Each scene shows the same named points in several views. A view is turned or mirrored, shifted and resized as a whole, has a little noise and may leave points out.
In the rows, 128 means zero.

Scene 1
View 1
q_48: [ 92  91 125 119 140 101 140 115 152 150 125 150 150  86 103 130 133 121]
q_820: [ 84  79 122 114 107 100 112 108 132 177 120 136 164 118 119 110 131 140]
q_882: [115 127 158 136 140  93 147  87 175 113 128 122 146  88  88 145 117 104]
q_904: [ 97 106 138 134 134  96 144 102 161 126 124 137 145  86  95 137 132 116]
q_986: [134  99 135  53 164 121 114 119 168 174 135 148 151 108 118 124 108 102]
q_520: [109  98 131  88 158 116 134 117 164 153 133 147 149  93 108 131 119 103]
q_766: [166 140 179  86 140  98 114  69 178 142 138  98 151 125  96 134  87  90]
q_345: [147 119 165  89 127  98 113  75 165 155 132 106 158 130 104 124  99 104]
q_802: [115 100 129  78 170 120 139 124 171 150 137 157 144  85 108 133 117  98]
q_288: [122 125 154 128 149  97 147  90 175 116 127 124 143  85  88 144 118 102]
q_997: [102  96 129 102 159 114 144 123 165 144 133 152 145  82 105 134 129 104]
q_685: [105  99 136 108 134 105 129 109 154 153 128 135 152 100 106 127 124 119]
q_663: [117 124 151 128 152  98 152  99 175 112 131 134 139  79  88 145 122 101]
View 2
q_685: [109 161 158 118 127 165 153  86 187 118 116 101 139 105 170 187 116 119]
q_663: [119 174 126  79 147 156 178  43 135 124  29 130 112 153 163 188  93 142]
q_986: [128 154 181 134 149 171 160  65 149  92 101  86 129  41 168 184 126 126]
q_288: [126 178 120  89 147 145 173  49 127 126  39 129 118 153 161 191  82 139]
q_802: [119 153 179 101 151 182 179  58 153  94  61 102 118  83 177 173 140 132]
q_345: [135 180 129 146 145 134 136  60 123 127 110  96 145  86 148 212  56 135]
q_48: [ 97 162 153  85 124 174 167  84 198 122  86 112 126 149 177 179 131 123]
q_997: [107 157 166  87 136 178 179  68 170 109  62 111 120 117 180 181 136 130]
q_520: [114 158 167 107 141 175 173  68 164 105  75 106 126  95 175 180 131 128]
q_820: [ 90 165 150 113 111 171 134 115 231 129 156  99 154 136 175 195 117 106]
q_904: [104 169 130  79 130 162 168  71 176 131  62 123 123 169 169 186 110 127]
q_882: [122 184 111  89 144 142 166  48 131 131  44 131 119 165 157 197  76 141]
View 3
q_802: [187 133 112 117 129  99 166 125 111 201 126 173 155 117  91 146 120 148]
q_663: [158 147 107 121 103 150 154 114  71 201 121 152 159 123 100 112 122 132]
q_48: [175 159  92 134 135 111 150 130  98 158 128 162 152 142  88 128 139 143]
q_685: [166 138 107 140 135 109 137 120 100 167 125 168 152 140  94 131 144 138]
q_288: [149 137 107 125 101 150 142 103  72 197 117 152 159 128 105 111 132 129]
q_820: [164 142  95 163 158  87 122 128 108 118 128 175 141 167  90 133 171 140]
q_766: [130  66 143 136 106 138 121  73  91 222 101 183 152 127 120 135 154 123]
q_997: [184 152 101 124 132 109 163 130  99 184 129 165 157 128  90 135 125 145]
q_882: [144 137 109 126  99 154 138 101  63 192 117 150 159 131 106 106 139 127]
q_520: [180 132 111 128 135 103 155 126 110 191 127 169 153 123  93 140 131 146]
q_904: [161 173  87 134 122 135 141 120  74 148 128 145 154 149  92 105 143 136]
q_345: [138  80 130 146 121 120 118  88  99 192 109 183 148 139 113 138 165 129]
View 4
q_48: [135 109 104 111  84 166 117 131  96 171 126 112 126 174 159 156 165 120]
q_663: [125 140  98 113 112 156  92 122  86 153 136 103 126 168 172 173 158 137]
q_520: [133 128 103  86  84 160 114 128  93 153 111  99 135 180 150 151 158 135]
q_345: [142 143 121 115 110 141 112 137 119 133 106  95 176 154 155 140 146 143]
q_766: [137 163 117 109 125 132  97 131 110 119 106  87 179 149 162 148 140 157]
q_904: [136 121 106 122 101 159 106 127  95 167 136 110 127 166 168 166 160 125]
q_802: [135 127 105  86  81 160 114 128  94 152 106 100 137 182 151 146 158 135]
q_820: [153  92 122 122  71 164 139 143 119 177 113 114 147 161 150 136 161 112]
q_288: [127 142  99 126 124 151  85 123  90 154 145 103 128 159 181 175 156 139]
q_986: [136 135 110  72  78 156 123 130 101 142  92  94 154 185 138 137 155 141]

In a view up to two points have been moved. Name them for each view, in the order of its rows, or write -.
view 1 => -
view 2 => q_685
view 3 => q_904
view 4 => q_802, q_288
